The views of a scene show one set of named points, each view turned or mirrored, shifted and resized as a whole, with a little noise and some points left out.
In the rows, zero is written as 128.

Scene 1
View 1
Q_159: [120 124 183 140 110 156 125 116 168 111  57 124  90 138 118 157 117 103
 124  65 174  93 133 110 153 186 133  54 180  61 106 200 208 159  94  69
 154 101  98 145  70 111 143  83 122 142 124 122]
Q_949: [137 120 102 217 125 114  84 142 151 111  86  65 127  80 116 138  88 140
 158 138 195 110  97 166 101  85 122  42 148 149  70  98 130 132 158  73
 127  75 121 145 158  99 169  78 116 155  92  84]
Q_143: [150  99 104 153 179 152  86 135 138  73  50  64  98 119 132 119 152 132
 108 169 184 119 166 149 100 147 153  70 107  99  52  66 126  60 132  45
 138 113 133  86 165 108  76  43 183 115 146 100]
Q_166: [151 101 147 167 129 158 140 139 182 102  71 102  99 129 125  96 123 125
 131 122 186 122 134 152 138 138 120  72 159  80  76 120 155 121 118  67
 126 106 113 105 104 110  97  53 126 141 123 133]
Q_90: [150 109 149 173 118 156 125 138 176 106  71 104 106 120 129 107 118 129
 142 114 189 112 125 152 139 126 119  63 163  91  85 129 157 133 120  76
 130  95 112 122 103 110 116  63 108 144 116 133]
Q_496: [179  81 124 220 101 151 147 161 201 105 110 106 123 111 129  46  95 146
 170 152 211 136  89 201 123  62  94  72 168 114  73  80 110 131 146  87
 106  96 136 101 112 109 112  47  74 160  93 145]
Q_482: [109 131 178 112 147 154 100  95 141 105  31 106  75 137 121 193 146  99
  95  71 155  87 176  82 144 219 159  50 158  55  91 196 220 130  86  46
 167 106  90 145  90 113 133  84 166 126 151 105]
Q_417: [131 113 137 138 163 156 103 123 139  86  38  83  95 122 131 144 144 119
 109 125 180 108 171 121 120 169 149  69 130  79  69 125 164  92 116  43
 149 108 111 112 135 108  96  53 173 127 153 107]
Q_335: [125 121 118 150 168 141  76 121 135  91  47  71 103 112 122 166 140 119
 111 130 176 101 160 123 110 160 151  59 129 101  68 123 163  98 117  49
 149 102 111 128 151 105 120  64 171 125 133  91]
Q_921: [141 110 137 164 140 157 114 129 154  93  54  91 100 120 126 125 128 120
 127 121 186 115 147 148 124 143 130  63 144  94  73 120 157 121 125  60
 137 103 119 120 123 108 113  60 141 133 131 122]
Q_566: [183  72 111 196 119 164 146 169 196  89  99  99 117 122 135  37 112 149
 151 157 212 148 120 203 119  80 100  81 140 103  58  61 109 101 142  74
 107 110 135  75 125 108  74  26  98 144 116 150]
Q_199: [159  90  86 178 176 152  87 147 146  73  62  57 105 107 132 102 140 139
 126 185 189 126 162 168  89 117 146  73  97 122  45  50 105  56 149  50
 128 108 141  85 179 102  78  34 173 118 134  95]
Q_311: [181  84 118 224  92 150 149 161 205 104 117 107 124 110 126  54  91 148
 175 147 212 140  85 204 125  63  87  71 171 119  80  82 119 134 149  86
  98  95 127 102 116 105 115  48  66 159  86 147]
Q_799: [125 127 116 131 186 146  70 116 121  79  23  68  89 115 127 176 152 114
  97 135 176 105 181 115 103 179 167  60 110  93  65 114 165  79 116  35
 161 106 113 121 158 106 101  60 201 113 156  88]
Q_766: [169  88 113 136 195 171 101 138 147  65  37  73  86 131 144 100 170 119
  98 173 181 130 198 154  99 164 154  87  98  84  44  65 124  38 123  39
 136 123 135  65 156 110  44  23 193 110 166 111]
Q_707: [127 121 118 170 156 139  80 126 140  95  56  72 106 100 120 152 123 124
 120 136 179  98 139 134 107 145 143  58 133 113  70 114 157 107 134  62
 145  93 117 129 150 108 135  66 155 128 120  88]
Q_347: [136 115 134 159 148 145 104 127 152  94  63  87 107 112 125 135 122 124
 126 124 182 111 142 142 122 148 141  63 142  96  73 123 159 114 115  53
 143 100 108 121 127 109 121  67 141 136 128 110]
Q_510: [160  87 163 171  99 168 162 138 200 108  90 134  99 145 136  70 111 130
 150  98 198 130 121 161 158 128 104  78 182  72  88 134 161 144 111  84
 120 106 110 108  71 113 100  51  85 152 116 159]
Q_305: [171  81 132 175 133 170 140 144 184  82  83  99 102 127 136  58 129 142
 139 149 200 138 135 182 126 108 117  85 143  93  62  79 129  99 128  66
 116 113 134  84 122 110  70  37 127 139 122 142]
Q_190: [143 115 112 193 126 139  86 141 157 101  80  76 121  95 121 124 101 132
 144 144 191 113 115 157 112 107 122  52 143 123  74 103 138 120 138  63
 134  84 122 126 146 102 134  64 126 146 111 105]
View 2
Q_707: [158 154  97 108 127 104 134 104 100 178 169 110 148 169 130 122 129 152
 104 142 112 104  96 174 135 161 135 164 136 101 158 160  96 120 132 129
 140 123 121  99 147 152 138 105 127  76 110 106]
Q_166: [127 119 117 108 104 137 102 128  99 171 158 113 142 144 118 139 130 152
 118 143 134 108  94 165 172 135 152 143 134 106 135 167 123 127 120 124
 120 116 103 117 135 174 129 106 110  87 135 119]
Q_159: [143 161 105  91 102 168 140 114  88 155 173 108 121 189 104 126 170 171
 125 124 143 100 119 178 192 160 131 155 140  71 168 155 104 125 133 100
 105 103  71 134 133 178 134 118  63  87 159 109]
Q_311: [105 113 120 123 100 101  64 168 134 152 133 102 160 119 114 129  98 179
  92 124 162 102  95 167 153 114 159 121 130 148 115 180 131 115 126 125
  99 141 119 120 135 169 152  61 130 121 131 112]
Q_949: [142 156 102 122 122  74 110 134 130 156 152 103 163 152 129 106 116 181
  77 117 137 101 104 190 121 150 140 150 142 133 158 178  90 100 143 129
 127 141 120 110 150 141 157  69 139 100 115 100]
Q_143: [150 116  95 101 135 103 123  92  92 198 171 121 148 139 140 147 119 123
 118 165  87 113  71 155 133 154 144 164 133 118 132 155 114 133 120 144
 154 123 136  88 146 156 129 118 150  65  92 121]
Q_335: [163 149  95 100 126 114 142  92  91 186 179 116 139 161 131 136 138 140
 115 148  98 112  92 172 142 166 134 172 139  94 156 155 102 125 131 128
 145 115 117 101 147 154 131 121 127  68 110 107]
Q_921: [138 139 106 103 109 139 122 115  93 169 170 108 134 160 117 138 142 156
 120 137 131 107 101 170 169 144 144 157 133  95 149 156 113 129 126 119
 119 113  95 120 136 169 133 114 100  83 134 115]
Q_482: [159 170  96  83 117 169 169  84  68 173 192 108 113 198 116 132 175 148
 138 138 114 108 119 173 183 181 123 176 143  57 176 141 101 127 130 107
 131  93  75 122 133 169 121 146  69  65 146 104]
Q_566: [109  86 124 120 111 105  65 146 118 170 135 117 158 105 123 149  99 154
 109 150 141 104  74 155 154 111 166 128 125 151 105 174 140 130 110 137
 115 135 133 105 136 173 136  82 140 102 115 129]
Q_199: [150 110  95 114 136  83 106 101  97 197 160 124 152 122 142 144 106 127
 111 167  92 115  65 151 118 149 148 160 132 132 126 163 116 129 119 155
 147 131 152  80 155 150 132 105 164  70  87 120]
Q_90: [131 127 116 106 105 131 106 131 105 158 157 110 140 155 115 130 132 166
 114 132 139 103 100 167 165 139 147 144 134 107 142 166 116 125 126 121
 115 118 100 122 134 170 140 100 104  96 140 116]
Q_496: [110 102 122 123 100  99  61 164 130 152 137 107 158 117 113 133 100 176
  94 127 161 105  88 165 155 113 164 123 131 148 116 184 130 119 122 129
 104 136 120 121 140 166 152  65 130 116 132 117]
Q_510: [110 115 121 105  93 152  89 149 106 159 146 108 138 145 103 139 133 164
 121 128 160 105 100 163 189 120 158 130 128 113 128 169 132 136 114 114
 104 114  89 128 128 186 138  95  89 105 154 122]
Q_417: [156 137  99  94 125 135 143  93  81 184 177 116 132 161 126 140 146 141
 126 155 101 110  86 166 154 163 136 168 138  89 150 146 109 134 125 126
 146 110 112 107 140 160 125 128 114  65 120 114]
Q_766: [141  80 104  97 132 135 117  84  69 209 170 132 133 117 138 176 125  97
 149 189  84 115  57 131 160 140 150 157 125 111 110 151 137 146 102 151
 155 113 145  83 140 171 111 143 148  51  95 134]
View 3
Q_159: [ 87 117 151 100 187  79 202 133 178 168 143 102  66 150 128 123 129  63
 148 138 184  87 118  96 133 187 136 121 141 158 152 102 177 142 135 135
 141 139 163 132  98  65  71 142 108 120  90 138]
Q_311: [118 113 157 145 115  51 103 118 159 178 113  85  91 136 116 144 139 109
 127  87 101 159 111 158 130 188 183 134 157 100  76  58 169 169 107 167
 117 147 157 131 189 150 110 181 135 115 149  99]
Q_510: [ 86 102 159 128 160  44 146 112 177 185 123  83  57 146 156 121 132  80
 141 117 136 129  97 139 137 188 169 130 164 118 101  76 171 159 127 167
 120 138 142 132 148 114  80 157 137 109 122 112]
Q_199: [129 156 154 148 166 119 128 109 129 127 130 149 136 113 115 113 148 152
 154  88 100 135  93 148  24 186 131 124 137 111 121  52 170  92 180 167
 147 162 129 150 150 166  88 198 132  91 156  90]
Q_190: [128 142 147 124 138 104 143 128 138 151 127 127 124 131  91 140 151 124
 140  99 122 125 124 125  88 181 145 125 134 126 122  79 175 139 130 146
 149 151 159 133 151 131 103 182 118 112 140 113]
Q_166: [ 98 125 153 128 171  76 153 114 164 160 125 105  82 134 140 116 140  99
 148 112 135 130 102 133  99 186 146 126 150 125 115  72 173 136 151 159
 130 142 137 136 139 121  78 164 130 104 125 109]
Q_90: [102 123 155 120 160  78 154 122 162 158 129 105  84 139 129 130 136  93
 141 110 141 120 108 128 118 185 151 125 152 128 122  80 178 144 135 153
 132 143 150 137 140 117  83 166 125 113 119 114]
Q_335: [119 152 148 119 188 121 179 125 140 134 141 144 119 132 107 124 149 113
 158 117 145  96 111 111  58 182 116 117 130 138 150  87 172 102 164 148
 161 156 145 147 116 108  79 172 109 105 128 115]
Q_305: [102 126 161 142 167  69 128  99 157 157 124 108  85 123 148 115 137 110
 147 101 110 148  84 155  88 188 153 131 156 104  99  56 164 125 158 170
 124 150 124 145 159 151  80 175 145  99 143  92]
Q_799: [102 151 147 118 205 123 194 115 146 132 145 143 104 132 130 104 143 113
 161 125 156  93  98 110  44 181 107 114 134 139 158  82 173  88 189 147
 156 152 132 150 104 109  62 163 112  95 120 113]
Q_707: [123 153 145 118 166 120 165 135 135 141 131 137 124 134  97 132 150 121
 148 110 137 105 121 114  72 182 125 120 130 140 142  85 172 112 150 147
 153 152 156 140 131 118  89 175 111 111 129 118]
Q_566: [108 110 160 145 133  48 106 106 160 172 113  92  81 124 135 130 136 116
 135  90  90 163  94 164 113 190 178 132 164  97  69  48 166 157 130 176
 112 147 138 139 190 161  97 181 147 105 153  91]
Q_496: [114 110 156 144 120  53 106 111 157 176 115  92  93 131 116 142 136 113
 129  89 100 161 109 159 131 190 181 134 161 101  78  60 172 167 113 169
 120 147 152 133 188 154 106 188 141 111 148 100]
Q_949: [134 143 145 124 135 110 144 140 133 151 125 126 128 132  80 148 150 122
 138 100 124 124 136 119  97 183 147 120 133 131 125  83 178 145 120 149
 151 152 175 133 151 122 108 186 110 123 139 117]
Q_143: [121 160 151 137 182 115 155 102 132 130 136 147 125 117 121 105 146 143
 161 101 118 117  87 137  33 186 116 121 134 120 133  64 167  89 186 164
 148 157 130 154 132 148  74 181 132  92 146  91]
Q_766: [114 154 157 146 206 112 160  93 141 123 144 148 109 111 152  85 141 133
 167 110 126 123  65 143   8 191 109 119 140 107 137  51 166  70 212 178
 142 161 105 163 125 158  55 175 140  81 145  88]
Q_347: [110 137 150 118 170  98 164 123 154 149 136 125 108 135 113 124 146 110
 143 112 142 110 111 119  84 185 129 120 136 133 134  82 168 115 151 148
 146 149 145 143 125 111  82 169 114 110 128 118]
Q_417: [110 141 150 120 196 109 181 117 153 137 141 134 103 129 128 109 141 110
 151 118 149 100  96 116  61 188 117 119 142 135 151  83 172  99 176 153
 150 148 133 148 110 113  65 167 120  94 122 111]
View 4
Q_159: [149 129 133  75 122 107 122 142 164  91 114 140  85 142 119 132 148 116
 117  50 103 110 157 139 139 124  99 112 140 150 162 168 140 124 125 136
  86 133 118 107 136 116 142 114  95 137 109 164]
Q_482: [161  99 145  83 131 103  96 158 175  83  95 148  93 134 115 146 136 128
 110  38 115 103 165 110 158 120  82 105 152 153 132 179 126 134 129 127
  86 142 134 110 135 123 136 108  91 158 119 180]
Q_190: [145 141 151 128 121 115 148 113 133 126 136 132 139 135 110 106 117 138
 131  73 143 120 137 151 121 142 107 123 110 125 112 127 104 134 132 142
 120 111 107 129 154 133 122 117 108 129 114 138]
Q_707: [150 123 155 128 125 111 125 126 146 121 121 137 139 129 116 120 111 142
 127  63 143 117 144 134 137 134  95 118 127 127 100 142  97 133 134 133
 115 118 117 125 149 134 120 110 104 145 122 155]
Q_347: [143 118 146 115 120 111 122 125 149 116 116 137 126 133 121 117 117 137
 126  65 133 112 141 140 133 143  99 122 132 131 118 143 112 134 134 133
 111 126 115 126 150 130 120 114 100 146 116 150]
Q_496: [111 148 111 117  95 126 147  87 119 134 136 119 128 131 136  74 121 110
 153  99 123 123 125 190  95 185 132 150 113 128 162 107 132 144 132 150
 136 113  87 124 149 125 126 131  88 125 102  98]
Q_311: [117 160 125 123 105 126 163  89 116 134 144 123 133 135 121  77 119 119
 149  93 127 124 127 188  95 166 129 143 108 126 157 107 130 137 130 152
 131 103  92 132 158 126 129 130  99 116 102 103]
Q_335: [152 105 149 124 126 108 110 129 155 117 111 144 133 127 121 124 114 137
 124  63 140 112 147 122 146 138  91 118 133 131  96 144  99 141 137 126
 114 127 120 124 149 139 115 110 100 155 124 159]
Q_199: [128  95 142 151 116 117 116 102 140 144 110 128 165 122 132  97  93 142
 142  83 157 117 127 139 133 179 108 137 124 119  78 115  82 149 143 127
 142 119 116 140 160 155  97 112  95 161 125 130]
Q_305: [113 114 115 121 101 123 123 101 135 128 113 125 130 128 137  93 114 119
 146  87 129 118 130 161 120 185 121 146 129 129 132 119 122 147 136 134
 132 123 105 124 149 135 115 123  85 147 112 117]
Q_799: [146  87 145 119 125 106  95 137 166 111  99 143 126 129 129 127 117 135
 120  57 138 109 150 117 151 148  85 120 141 133  97 153 102 144 138 121
 108 138 133 121 144 137 112 108  90 169 119 163]
Q_166: [128 118 124 105 108 116 120 120 142 118 115 134 119 132 127 101 128 117
 135  78 122 116 142 156 128 162 110 135 132 133 144 135 124 141 135 134
 114 125 109 120 147 131 123 121  91 144 109 131]
Q_90: [135 134 128 104 115 117 133 117 143 113 123 137 115 134 122 109 130 120
 136  72 121 116 139 157 125 151 108 127 128 134 146 135 126 136 129 141
 108 123 105 119 144 127 135 119  96 132 110 134]
Q_143: [123  76 133 139 115 116  94 111 147 134  94 135 145 123 139 102  97 133
 139  84 151 109 130 134 140 188  99 140 138 126  84 124  91 155 151 120
 138 133 116 132 154 152  96 112  84 175 124 138]
Q_766: [119  65 130 138 115 114  88 115 155 129  86 137 141 119 149 102  98 131
 137  81 142 111 131 124 145 193  99 139 139 128  81 124  91 160 155 113
 136 141 123 133 152 156  97 112  78 183 126 135]
Q_921: [140 121 130 100 116 116 121 131 154 109 114 135 114 133 126 113 130 123
 130  67 120 114 147 143 131 149 103 123 132 138 140 145 126 136 130 133
 104 129 113 117 144 126 129 116  89 145 112 146]
Q_949: [152 159 160 134 127 116 162 110 125 133 153 132 147 136  99 103 112 145
 131  71 149 127 136 159 117 129 110 119 103 118 113 127 101 125 130 147
 119  94 105 136 161 129 125 121 119 115 113 140]
Q_566: [110 128 116 129  96 124 140  87 119 136 127 121 136 132 140  77 114 117
 155 104 131 121 123 182 107 192 127 149 120 121 136 104 121 149 137 142
 144 117  96 132 155 138 115 128  88 134 109  98]
View 5
Q_305: [164  70  98  79 112 119 176  55 169 108  96  99 136 155  80  96 155 148
 137 117 137 117 147 116 132 136 118  90 154  93 109 117 138  86 152 111
 133 155  49 125 188 148 144  92 136  90  84 136]
Q_90: [155  76 115  97 119 133 164  98 157 109 125  83 116 131  59 104 145 148
 142  96 140 120 116 138 114 155 112  89 134 114  95 140 169 114 152 117
 147 139  86 105 142 151 114 128 114 123  93 137]
Q_510: [160  78 122  61 129 103 182  83 153 106  99  71  98 155  31  94 153 149
 135 108 136 101 129 150 102 148 114  85 132 113  89 114 168 127 138  86
 131 149  75 121 154 118 121 163  95 124  96 140]
Q_143: [132  75  99 101  91 150 148  70 166 112 101 109 175 119 125 103 138 139
 156 104 148 143 133 107 152 145  95  98 172  82 111 171 108  65 190 161
 138 137  77 127 155 219 136  43 164  91  81 139]
Q_949: [158  84  96 176 131 175 131 113 183 116 173 106 132 101  89 126 133 159
 123  95 133 145 133 115 142 186 127  89 122 117 114 139 210 115 134 148
 163 135  56  51 161 167  78 103 153  90  80 113]
Q_199: [153  74  81 127  97 156 154  65 179 114 115 123 177 124 139 106 138 140
 149 115 145 147 143  97 159 152 105  95 167  80 124 152 120  63 180 162
 146 147  45 113 184 216 135  22 183  70  85 132]
Q_496: [188  73  90 115 139 122 178  62 186 101 128  91 105 152  54 109 149 164
 119 115 128 122 154 115 126 163 140  74 123 114 110  87 185 111 117 107
 150 161  20  90 203 103 121 127 126  71  77 113]
Q_799: [111  76 128  85  83 150 138 113 151 119 103  95 167 106 106 103 142 134
 170  86 161 134  98 129 137 139  73 102 177  93 102 203 109  87 207 155
 135 121 128 126 108 232 117  74 143 141 108 162]
Q_190: [149  83 102 148 121 167 139 100 177 111 143 105 135 106  92 120 135 149
 128  94 142 136 128 118 139 173 115  89 141 107 114 152 188 107 145 143
 149 139  67  77 150 172  95  99 153  97  84 128]
Q_335: [118  77 116 112 100 162 135 112 157 119 121 104 154  98 109 108 130 139
 161  88 156 135 104 124 144 156  88 100 169  92 102 188 136  92 186 158
 147 121 116 106 114 219 108  78 147 128 100 149]
Q_417: [116  74 121  82  93 146 147 105 152 114  96  96 159 114  97  99 136 134
 161  95 152 126 104 137 130 141  78 104 166  92  90 184 114  95 190 145
 137 126 124 125 113 212 126  86 134 137 103 162]
Q_482: [ 93  83 151  63  89 145 134 158 134 124 115  74 146  90  62 105 131 132
 173  69 165 117  69 161 118 144  51 108 170 106  79 216 134 131 185 135
 138 108 182 123  50 214 104 140 103 191 123 181]
Q_159: [119  79 148  67 110 129 150 146 138 118 121  65 113 113  33 107 140 141
 150  76 150 108  88 168 103 152  80  99 143 117  77 177 169 140 161 113
 147 117 151 112  80 162  96 179  90 183 118 166]
Q_166: [151  74 117  79 111 126 167  91 157 114 108  82 128 141  66  98 149 147
 145 104 139 117 118 134 118 148 108  90 153 103 100 145 150 107 154 118
 143 137  84 118 148 158 124 117 116 120  99 145]
Q_347: [130  78 127  89 106 149 150 118 155 115 118  84 135 108  68 103 134 145
 151  85 145 123 105 139 122 152  83  97 156 109  93 170 154 114 162 134
 137 124 121 108 110 180 107 122 123 135 100 152]
Q_921: [134  76 121  83 108 136 157 112 156 115 110  84 124 124  66 109 146 145
 148  90 149 116 113 139 120 148  94  91 149 108  97 160 148 113 161 118
 136 132 107 115 120 168 115 124 121 139 100 144]
Q_707: [118  80 116 141  99 177 125 127 160 121 143 103 158  87 110 118 129 141
 152  82 154 140 103 119 151 167  81 101 162 102 105 202 154 100 177 171
 158 120 112  86 115 229  97  81 153 127  96 141]
Q_566: [187  71  90  96 124 119 188  44 178 110 106  96 127 167  83 100 153 155
 129 130 128 125 165 117 128 144 136  79 141  97 115 100 148  89 141 111
 134 168  16 119 215 131 143  93 134  67  77 115]

In a view up to two points have been moved. Name them for each view, in the order of its rows, or write none.
view 1 | Q_921, Q_799
view 2 | Q_766
view 3 | Q_566, Q_949
view 4 | Q_496, Q_143
view 5 | Q_347, Q_707

Scene 2
View 1
Q_501: [141  84 118 152  78 108 199 147 155 145 141 100 146 134 182  95  83 114
 143 149 169 146 132  88 110 109 177 123  76 109 164 115 150 129 122 111
 219 131 129 146  54 150 118 172 164  82 132 140]
Q_883: [ 97 165  68 171 164 142 128  75 122 148 194 186 132 156 121 135 209 101
  99 142 129 140 115 128  78 146 106 128 120 167 132  88 162 196 120 108
  90 176 158  92 174 148 185 107  45 185  80 158]
Q_690: [107 174  58 152 142 155 169  62 176 164 193 182 134 169 148 129 204 114
 105 154 154 150  66  72  66 111 113 121 129 127 150  55 153 163 131  86
 111 198 146 110 150 190 182 103  45 195  82 143]
Q_818: [ 86 143 100 192 139  87 136 124  61 141 209 161 129 124 134 125 154  94
 116 139 115 141 167 169  89 165 131 147  96 178  98 153 171 223  89 132
 116  99 173  89 123  98 172 127 103 118  93 175]
Q_102: [113 129  91 164 146 143 130  90 133 138 163 167 140 151 123 126 182  99
 107 144 123 119 143 124  99 152 122 131 109 158 135 105 164 191 131 111
 127 158 162 114 153 147 151 131  79 153  91 160]
Q_355: [134  74 131 157  86  86 178 166 114 137 145  99 144 117 168  96  67 105
 145 141 152 143 163 114 119 135 177 140  74 128 150 152 149 154 104 118
 213  91 142 143  48 125 117 178 179  61 141 152]
Q_262: [134  79 127 159 115 146 129 118 137 116 118 127 153 144 137 109 122 100
 112 144 131  96 181 134 122 161 156 126  82 154 146 136 165 166 148 115
 189 129 151 132 116 128 113 170 135 113 114 161]
Q_961: [154  70 122 140  81 125 178 134 182 137 108 102 150 149 177  93  90 109
 140 141 160 125 131  78 120 122 182 129  79 114 176 115 152 120 138 101
 227 150 127 159  64 160 108 180 162  95 129 133]
Q_892: [118  89 132 171 104  96 150 153  92 127 162 118 144 125 148 112  99  93
 127 141 123 123 191 149 112 153 160 133  75 159 133 160 164 184 105 126
 180  85 160 128  82 104 133 169 158  78 121 160]
Q_653: [133 103 111 145 131 167 118  93 143 111 111 158 146 158 115 114 166 107
  93 140 130  94 167 134 115 153 131 121  99 158 145 109 169 178 157 106
 155 159 153 119 156 139 122 150  89 145  97 161]
Q_606: [118 116 104 174  92  67 206 161 111 162 209 116 128 116 183 112  92  96
 158 150 160 174 127 105  90 109 161 145  82 117 144 124 146 160  86 108
 180  99 144 120  47 134 157 147 156  78 132 145]
Q_14: [ 92 142  95 189 131  80 149 130  81 152 214 149 125 114 151 129 146  92
 128 145 125 147 159 152  84 150 131 145  96 162 103 133 169 207  90 123
 126 100 171  94 107 104 177 127 111 117 102 168]
View 2
Q_355: [ 71 175 130 119 127  85 126 204 120 155 117 133 188 118 202 101 127  65
 137 196 153 158 162 148 198  85 135  89  63 148 194 124  82 188 119 127
 211 115 152 165 206 200 151 141  72 180 119 103]
Q_262: [ 88 124 142 136 125  93  96 103 146 131 104 106 158 125 144 117 177 109
 132 137 118 103 147 124 168 110 144 110 103 130 157 138  99 128 133 133
 170 116 119 140 222 193 130 126  94 176 107 123]
Q_653: [132 101 139 149 102 113  79  45 151 106 103  90 129 138  96 126 192 148
 148  84 115 100 119  98 118 136 150 130 125 135 138 157  98 115 133 154
 145 100 105 121 205 144 114  86 117 169  87 149]
Q_102: [156 106 139 150 107 139  92  68 127 121 128  85  92 138  78 141 163 178
 174  81 120 130  71  88 108 145 156 140 105 149 119 133 117 130 142 147
 158 117 105 123 146 101 111  91 106 183  79 145]
Q_961: [ 81 158 111 152 130 104 119 189 159 137  87 102 210 117 187  67 147  90
 164 175 172 152 193 144 142 117 122 120  32 151 173 213  84 158  98 125
 187  60 143 167 253 193  97 136  91 132 100 101]
Q_14: [138 144 154 120 121 119 117 142  79 154 165 137 102 133 107 146 114 145
 165 127 109 172  42  96 168 108 164 107  99 155 157  58 110 187 152 134
 199 164 123 134 100  86 160 105  76 215 102 132]
Q_883: [189 106 150 150 111 155  98  60 111 123 139  92  65 149  35 155 138 215
 191  47 114 159  28  60  85 153 166 152  97 147 107 136 117 138 161 143
 152 130  85 116 105  41 111  78 100 194  67 157]
Q_606: [103 173 107 125 127 112 133 223 106 164 123 128 182 119 172  95 100 103
 171 181 171 200 129 123 160 108 118 105  28 158 181 159  88 194 119 120
 208  99 153 165 184 135 124 140  66 166  98 110]
View 3
Q_355: [ 85  55 148 113  57 142  89 159 125 168 154 125 119  96 150 118 228 125
 110  97 108 156 171 180 110  60  97 150 160 111 190  80 153  62  89  73
 128 156  67  89 125 115  90 159  60  84 156 103]
Q_14: [167 107  99 124 104 137 166  96 161 119 100  93  85 103 148 103  93 106
 188 137  98 106 121 118 115  55 129 201 178 130  97 105 111 138 175 138
 147 138 116 108 128 210 144 149 111 158 148 127]
Q_501: [ 94  71 153  90  77 129  75 157 143 152 126 111 132 116 160 118 223 137
 118  91 119 139 163 174 141  62 130 139 162 117 197  49 165  57  82  91
 104 168  88 104 118 139 115 167  67  86 146 101]
Q_892: [128  94 116 136  72 153 158 113 137 157 148 120  88  76 137 124 164  89
 145 126  94 136 147 152  83  59  98 188 158 115 129 118 132 119 132  93
 155 132  81  90 146 142 102 146  84 125 148 124]
Q_262: [118 148 123 118  65 148 127 145 104 151 158  96 140  67 129 124 193 128
 124 115 143 132 158 148 131 100 107 171 118 106 121 121 147 126 106  98
  88 136 120  86 150 117 131 128  88 117 139 138]
Q_606: [109  58 136  96  89 117  84 147 155 136 112 119 121 115 168 109 177 134
 143 104 105 122 150 155 129  41 132 155 182 122 179  46 148  64 117 113
 129 170  84 114 109 181 117 163  81  95 155 104]
Q_690: [163 174 132  35 155 100  93 141 159  62  68  48 205 133 165 111 109 207
 176  98 185  82 122 110 234 102 205 148 135 112 115  64 137 154 148 198
  31 158 199 132 101 240 239 130 144 124 153 145]
Q_883: [198 200 106  86 144 119 152 104 148  78  81  52 170 102 150 116  75 154
 188 118 165  80 123  96 187 103 173 186 127 105  68 108 112 194 175 180
  75 140 189 122 135 224 216 121 147 157 143 159]
Q_818: [183 133  92 131 105 138 186  87 160 123 112  90  85  84 145 121  76  98
 188 138  97 112 122 110 113  63 130 220 170 122  72 117 109 160 185 136
 146 130 121 107 139 209 148 137 124 161 151 140]
Q_961: [ 82  89 155  84  69 128  59 176 125 152 137 111 157 103 151 124 249 157
 103  85 148 151 167 176 147  76 120 134 140 109 193  56 164  67  65  97
  90 167  86  87 121 116 116 153  74  72 147 117]
Q_653: [137 197 121 107  92 155 131 139 100 126 152  69 172  65 121 141 169 150
 135 118 185 116 148 137 164 118 134 179 109  93  95 129 137 173 125 116
  58 132 156  94 156 142 168 109 116 137 139 160]
View 4
Q_102: [ 98 136 135 147 129 156  77  74 157 121 148 139 129 152  50 146  90 164
 131 179 153 138 125 131 208  90 109 125 110 151 124 152 117 124  95 120
 127 104 100 157 109 114 102 171 118 118 131  75]
Q_883: [ 95 136 144 172 118 162  50  92 145 128 178 136 130 149  29 163  70 190
 162 158 189 165 130 123 250  90 124 111  78 172 128 165 119 123  84 128
 143  91 109 180  75 147  95 171 139 115 129  58]
Q_818: [ 83 188 152 125 135 132  93 128 113 130 126 116 128 112  76 164  99 183
  95 119 132 161 154 113 181  93 128 165  97 123  95 112 160 135  80 129
 125  72 128 141 123 124  79 152 156 140  86 106]
Q_961: [ 98 108 110  94 124 147 166  38 175  41  84 143 162 160 143 111  70  57
 104 197  66  75 100 159 110  88  85 112 168 114 154 139 114 169 150 170
  82 206 187 104 143 129 124 125  74  78 178 106]
Q_262: [ 94 145 119 130 144 137 141  71 175 108 111 135 133 157 108 121 100 109
  83 196  91  90 125 145 144  90  85 133 160 113 124 133 117 138 102 125
  93 140 136 113 147  80 109 165  92 130 142 101]
Q_606: [ 97 134 120  90 114 140 146  74 129  52  83 127 160 130 123 131  63  94
 113 138  72 122 124 132 126  86 118 134 131 124 135 118 145 186 136 173
 101 175 206 129 142 177  94 104 125  69 152 119]
Q_355: [ 91 155 118  87 123 126 168  83 137  63  66 117 150 127 145 134  94  90
  78 157  44  98 129 136  96  97 106 160 167  87 120 102 147 178 134 162
  84 173 202 108 171 130 101 117 110  99 138 134]
Q_653: [104 127 114 161 141 160 111  56 206 130 153 146 133 183  73 126 106 125
  98 242 137  92 109 156 179  89  66 110 150 136 134 163  85 108  91 110
 108 124  85 129 109  52 129 207  71 139 156  73]
Q_892: [ 89 173 125 106 139 119 146 107 144 109  86 114 137 125 118 141 108 123
  63 158  70 116 140 128 121  96 109 162 151  97 108  99 153 156 108 132
  87 130 156 111 162 100  98 136 119 134 108 126]
Q_690: [107  92 132 160  97 191  54  60 154  79 174 155 152 169  37 153  41 151
 197 177 184 158 102 142 254  89 116  82  71 190 161 187  96 132 112 160
 149 146 135 200  53 188 103 152 123  67 166  59]
Q_501: [ 99 117 114  94 124 141 169  59 145  47  82 131 164 144 142 124  71  74
 108 171  62  89 116 153 116  88  94 131 153 109 143 126 121 178 143 173
  86 197 204 116 144 157 113 108  99  70 167 116]
Q_14: [ 82 181 155 122 124 129  86 122 112 112 118 116 133 114  82 159  89 168
 108 121 124 163 147 117 182  93 127 154 103 123 106 110 160 148 100 137
 119  92 156 146 126 155  91 133 167 121 100 107]

In a view up to two points have been moved. Name them for each view, in the order of its rows, or write none.
view 1 | Q_606
view 2 | none
view 3 | Q_355
view 4 | Q_653
